Points, in no order, along strands that fork, close into loops and pass close to each other.
Two points are linked if the straight distance between their rows is under 46.9.
Q_675:   6  -1   0 -18  10   9   7 -18 -30   9  17  -6  -8   5  15 -23  -1   9  -8  -5  14
Q_819:  10  16   2  14  12   1 -16  25  18  20  17  -1 -19   1   8 -15  -9  -8 -16  14 -11
Q_924:   7  16  41  -3  13 -14 -14  20  15   5   4  -6  -1  -1   5 -22   2 -11  -1  -9  -5
Q_817:  -3  -7 -15 -11  -6  13  16 -20 -24   3   3  21   2   7  14   0   0   5  -1   6   3
Q_564:  -7  19  35  -1  10 -17  -6   8  11 -13   0   9   0  -6  11 -20  -8 -17  16  -7   1
Q_982:   0  10  -4   6  10  11  -6  -7   4   1  31 -16 -20 -10  13 -16  -9 -13   9  17 -11
Q_206:  -3  13  -1  23   3 -21  -7  21  21  -9 -16   8   8   6 -27  19  -3   6  -2   1   9
Q_144:  -9  -1  12 -15  -5   4  13 -19 -14 -14   1 -10  -9 -15  17 -18   3  -7  10 -14  11
Q_508: -22 -20 -22 -11 -32  -9   4  -4   4 -17 -33   5   4 -10   3  18  -1  -9  14   9   0
Q_733:   0  -1   5   1 -11   2  19 -24 -13   0 -23  26  22  20  -1   8  -9   5 -14  -2  10
Q_487:   6   7   0  -2  13  -9 -26  29  11   2  23  12   1  -2  12  -7   5  -1  14   6 -31
Q_92: -20  13  24   0  -5  -5  -1   0  13 -16  -2  -7  -8 -21  10 -19   1 -24  14  -5  -4
Q_547:   6   2  -9  29   6  -5  -7  27  20  13   0 -12 -15   8 -18   2  -7   2 -12  11   0
Q_896:  10  12  30  19   5  19  10 -11  11  17   3   9   1   3   9 -10 -11 -14 -15   9  -6
Q_114:  16 -18   4   2  -3  15  -2  -7   6   3   8 -19  16   1 -28  21   6  11   7  -3 -10
Q_766:   2  16  24  16   4  21  22 -32   1   0   6   3  -1  -2  13 -16 -19 -14  -2   7   0
Q_877: -19   4  -2 -24 -20 -16  10  -9 -14  -6 -21  20   6  -8  31  -6   3  -8   3   2   5
Q_170:  -5   8   6  18   9  12   7 -17  -9  -2  22 -21 -26   2  -1 -27 -21   3   5   4  14
Q_947:  18   4  10  13  13  -5 -24  31  20   7  12 -14   7   9 -23  12   4  13  -1   0 -23
Q_657:  12   7  10  19  10  19  12 -16 -16  21  20 -21 -24  10  -1 -20 -23   7 -13   8  21
Q_978:   4   7 -14  28  12  -1   0  15   1  12   4   7 -14  16  -6   0 -10   4 -16  13   9
Q_365:  -6   1   7 -13  -4 -13  -3  11   4  -8  -8  -4   3  -9  -2  -2  14   0   3 -13   0
Q_687:  -8  -5  -4 -10 -16 -12  10 -21 -10 -19 -23   4  21  10 -19  25   1  19   8 -11  15
Q_663:  20  12  28  12   5   1   2  20  25  25 -11  10   9   6  -5   4   2 -12 -20   3  -9
Q_45:  11 -12 -12   6   6   9  -8   2  -4   4   9 -26  -5  -2 -31   9  -1  14  -2   0   4
Q_107:   7  -5  28   5  12   8   0  -4   4  -4  23  -6   5   2  -8  -8  -3   2  18  -1 -13
Q_229: -9  0 -6  6 -2 -3  7 -5 -7 -2  1 21 -5  5 19 -4 -5 -8  2 10  0
Q_735: -13  -6  -3  -1  -2  11  18 -27 -19 -14  -8 -16 -16 -11   4 -10  -2  -1   5  -9  20
Q_678:   8  18  18   8  -1   3   9   2  11  21 -21  20   1   4  13  -1  -3 -19 -25   1  -3
Q_491:   2   3  21  -8  -7  17  -7  -4  16   1   5   2   7 -19  23  -4   6 -29  11   8 -35
Q_497:  -3   4  10  18 -13  15  26 -24  -6   5 -28  12   1   4   4   5 -11   0 -20 -10  16
Q_555:  17 -17  -1   5  -9  22 -13   5  10  11  -5 -42  -7 -21 -22  13  14  -8 -10  -2 -11
Q_664:  -1   1  10  -6   8 -13   3   1  -7 -10   1 -12   4   5 -13  -4   7  12  -1 -16  19
Q_449:   8   0  -3  10  -7   3   2   2   7   8 -15  11  17   9 -10  25   4   4  -9   8  -7
Q_879:   6  -9  -1  -9  15   3  -9   1  -9  -6  29  -4   1   2   2 -10   6   8  18   2 -14
Q_862: -11  13   0 -21   2 -15   6  -3 -14   0  -8  21  -5   5  28 -22   1  -9  -8 -12  16
Q_762:  11  -9 -23  -5  10  -1 -19  14  -3   7   4 -44 -12  -6 -35   8   5  17  -8 -13  13
Q_974:   0   0  34   3   0  13  13 -22   1  -9  14   1   7  -4  10 -11  -7 -12  13   0 -12
Q_696:   4  -1  14  11  -3   1  -4  13  20   7  -8   3  11  -3  -9  11   2  -6   1   3 -21
Q_28: -10   6 -13  -9   4 -28 -16  22   4 -16   1  20  13  10  -1   8   3  11  13  -2  -6
Q_159:  19  -6  -9   4   3  13  -3  -7  -2  11   7  15  19  17 -12  21   2  12  -5   8  -9
Q_472:  -9  -7 -34   6   8  19  -5  -3 -11  14  20 -25 -32 -10   4  -8  -9  -4  -8   9  16
Q_75:  -7  -3   3 -21   6 -25 -10  17   3 -16  16  21  15   5  10  -5   4   7  23  -6 -11
Q_713: -13 -13 -41   4  -3  -8  -1   1  -4 -14  -7 -10  -9  -3 -24  13  -1  14   0  -5  16
Q_175:  15  15   2  -5   2  -7  -1   7   0   9 -13   3  11   9 -10  12  10   5 -22  -6   5
Q_317:  15   6   3  24  13  -2 -25  34  16  21  14  -6  -9  12  -9  -1  -8   1 -10   9 -15
Q_402:  -9  -9 -22  11   3   9   8  -5 -14   4   1 -25 -31  -4 -10  -7 -10   9 -11  -5  27
Q_881:   0  11  23  -1   4  -9   6   5   4  -3  -2  28   8  -1  19 -14  -4  -8   2   1  -6
Q_33:  -7   0  10   3 -10  14  22 -25 -19   2 -13  -3 -12  -1   7  -9  -5   0 -16 -16  24
Q_552:   6   2  -9  -2   2   1 -20  24  11  15  11   8  -6  -6  19  -2  12 -14   2   9 -35
Q_244:  13   5   6  -7  11   8  -3  -1  -7  10  26  -2  -6  -4  16 -15  -2  -3  -5   4 -17
Q_382:   4   7  -9  15   4   9  -7  15  16  17   3  18  -7   0  14   1  -2 -15 -13  13 -19
Q_831:  -2   0 -31 -24  13 -12  -4   6 -27  -2  12   8   2  14   1  -4   6  23  -6  -3  14
Q_545: -17  -6  -6  13  -8 -15   9 -15   1 -24 -21  15  14   8 -21  17  -7  11  17  -1  10
Q_912:   0 -14  14 -23 -13  -1   1  -8  -1  -5  -5  -5  15  -8   5   2  14  -4  12  -7  -8
Q_34:   0 -21 -38  -5  10  22  -1 -14 -20   5  24 -11 -16  -7   4  -1  -2   6   8   8   7
Q_572:   3  -9  18 -23 -17   5  -9  -1  12   4  -9  -2  18 -15  14   7  18 -16   9   4 -32
Q_421:  -7   5  23   9  -7   6   1   7  21 -10  -8 -23 -15 -24   1 -11   5 -26   2   1  -1
Q_348:  11   7  25  18   7  12  14 -14  -6  16   2 -14 -12  12  -7 -13 -11   6 -15  -4  17
Q_202:  16  16  28   4  10  -4   5   3   0  16  -8 -12   1  11 -13  -6   2   6 -24 -10  19
Q_798:  -3  -4 -23 -30  -6 -15  -2   9 -18  -3  -2  16  10   6  14  11  10  14   0  -2   0
Q_852: -13   8   1  12  11  -4   2  -7   4 -19  22 -13 -19  -9   4 -23 -16  -5  21   5   5
Q_42:   9  -5 -10 -16   2  15  15 -22 -30  12   7   5   4  11   7  -3   4  15 -14  -4  15
Q_988:  -3  12  12 -24  -2  -3  13 -16 -26  -4   3   6  -7  -5  30 -29   7  -1  -7 -13  15
Q_620: -17  -6 -38  22   6  -5   2   5  -8 -10  -1 -12 -24   4 -22   4 -13  11  -5   0  30
Q_673:   5   6  12   0   1  -2  13 -11  -8  13  -9  38  23  24  10   5  -7   6 -11   2  -4
Q_476: -16  -6  -1   9   4 -20   1   1   0 -24  -3 -12  -6   2 -26   0  -2  17  15  -9  22
Q_917:  12   6   2 -11  12  -4  -1   5  -7  17  13  10   9  11   4  -4   3   9 -14  -3  -1
Q_138:  17 -10 -20 -11  -5   7 -20  10  10   4  -6 -42  -1 -16 -27  19  22   6 -11 -13  -5
Q_334:  -5   2   0 -12  -1 -12 -14  12  11 -10  10  28   7  -4  20  -8   3 -13  22   7 -27
Q_693:  12 -27 -16  -2  -6  27  -7  -5   9  11   1 -25   6 -14 -14  24  10   1   2   3 -17
Q_85:  15   3  -8  -5  17  -1  -2  -6 -13  10  20  23  20  28  -1   6   1  22  -3   1  -3
Q_527: -21 -19 -16  -3 -19  -5   0   3  13 -25 -10   9   4  -8   6  16   0  -6  26  14 -11
Q_453:  -6  17  -5   2   5 -31 -10  19  10  -7 -18  25  14  13  -9  14   4   7   1  -2   4
Q_948:  -5  -2 -25 -24 -15 -14  -9  12  -4  -2 -22   8   5  -8  11  17  15  -4  -7  -1   1
Q_844: -10 -22 -29 -16  -8  -2  -4   4  -2 -16   9   4   8  -5  -2  16   6   9  27   4 -13
Q_191:  -9   1  15  21  -9 -12   6   5  20 -16 -28   9  15   2 -21  19   1   1  11  -4   4
Q_631: -21 -13  -2 -13 -28   0  13 -22  -4 -14 -21   6   1 -13  21   3  -2 -16  13   5  -2
Q_818:   6 -10  -5  -2 -13  11  13 -31 -13  -2 -15   5  20  17 -15  23  -2  14  -2  -6   7
Q_979: -16   0   5  13   4 -10   3   9   7 -23   5  -2  -8  -8  -8  -9  -7   0  24  -3  10
Q_921:  -3 -19 -38  -2  -1   9   0  -3 -12  -3   6  -1  -2  -2  -5   8   2   8   5   7   4
Q_59:  -9 -12 -36 -18 -28 -11 -11   7   6  -5 -33  -6   4 -14   3  29   9  -7  -6   5   2
Q_513:   8  12  30   3  -5   3  -6  18  21  10  -2 -16  -4 -15   6  -9  10 -21  -9  -4  -7

A fork is a point with three links, a tip a point with one. Leave the first point through the second and follow the links. Name the first fork or tip that comes.
Q_491; Q_572 => Q_852
Q_552; Q_487 => Q_733
Q_852; Q_979 => Q_491
Q_449; Q_696 => Q_244
Q_733; Q_818 => Q_317

How many points has the smallest loop of links through each point below? Write - if it is on no loop.
Q_713 => 6
Q_657 => 9
Q_85 => 5
Q_114 => 6
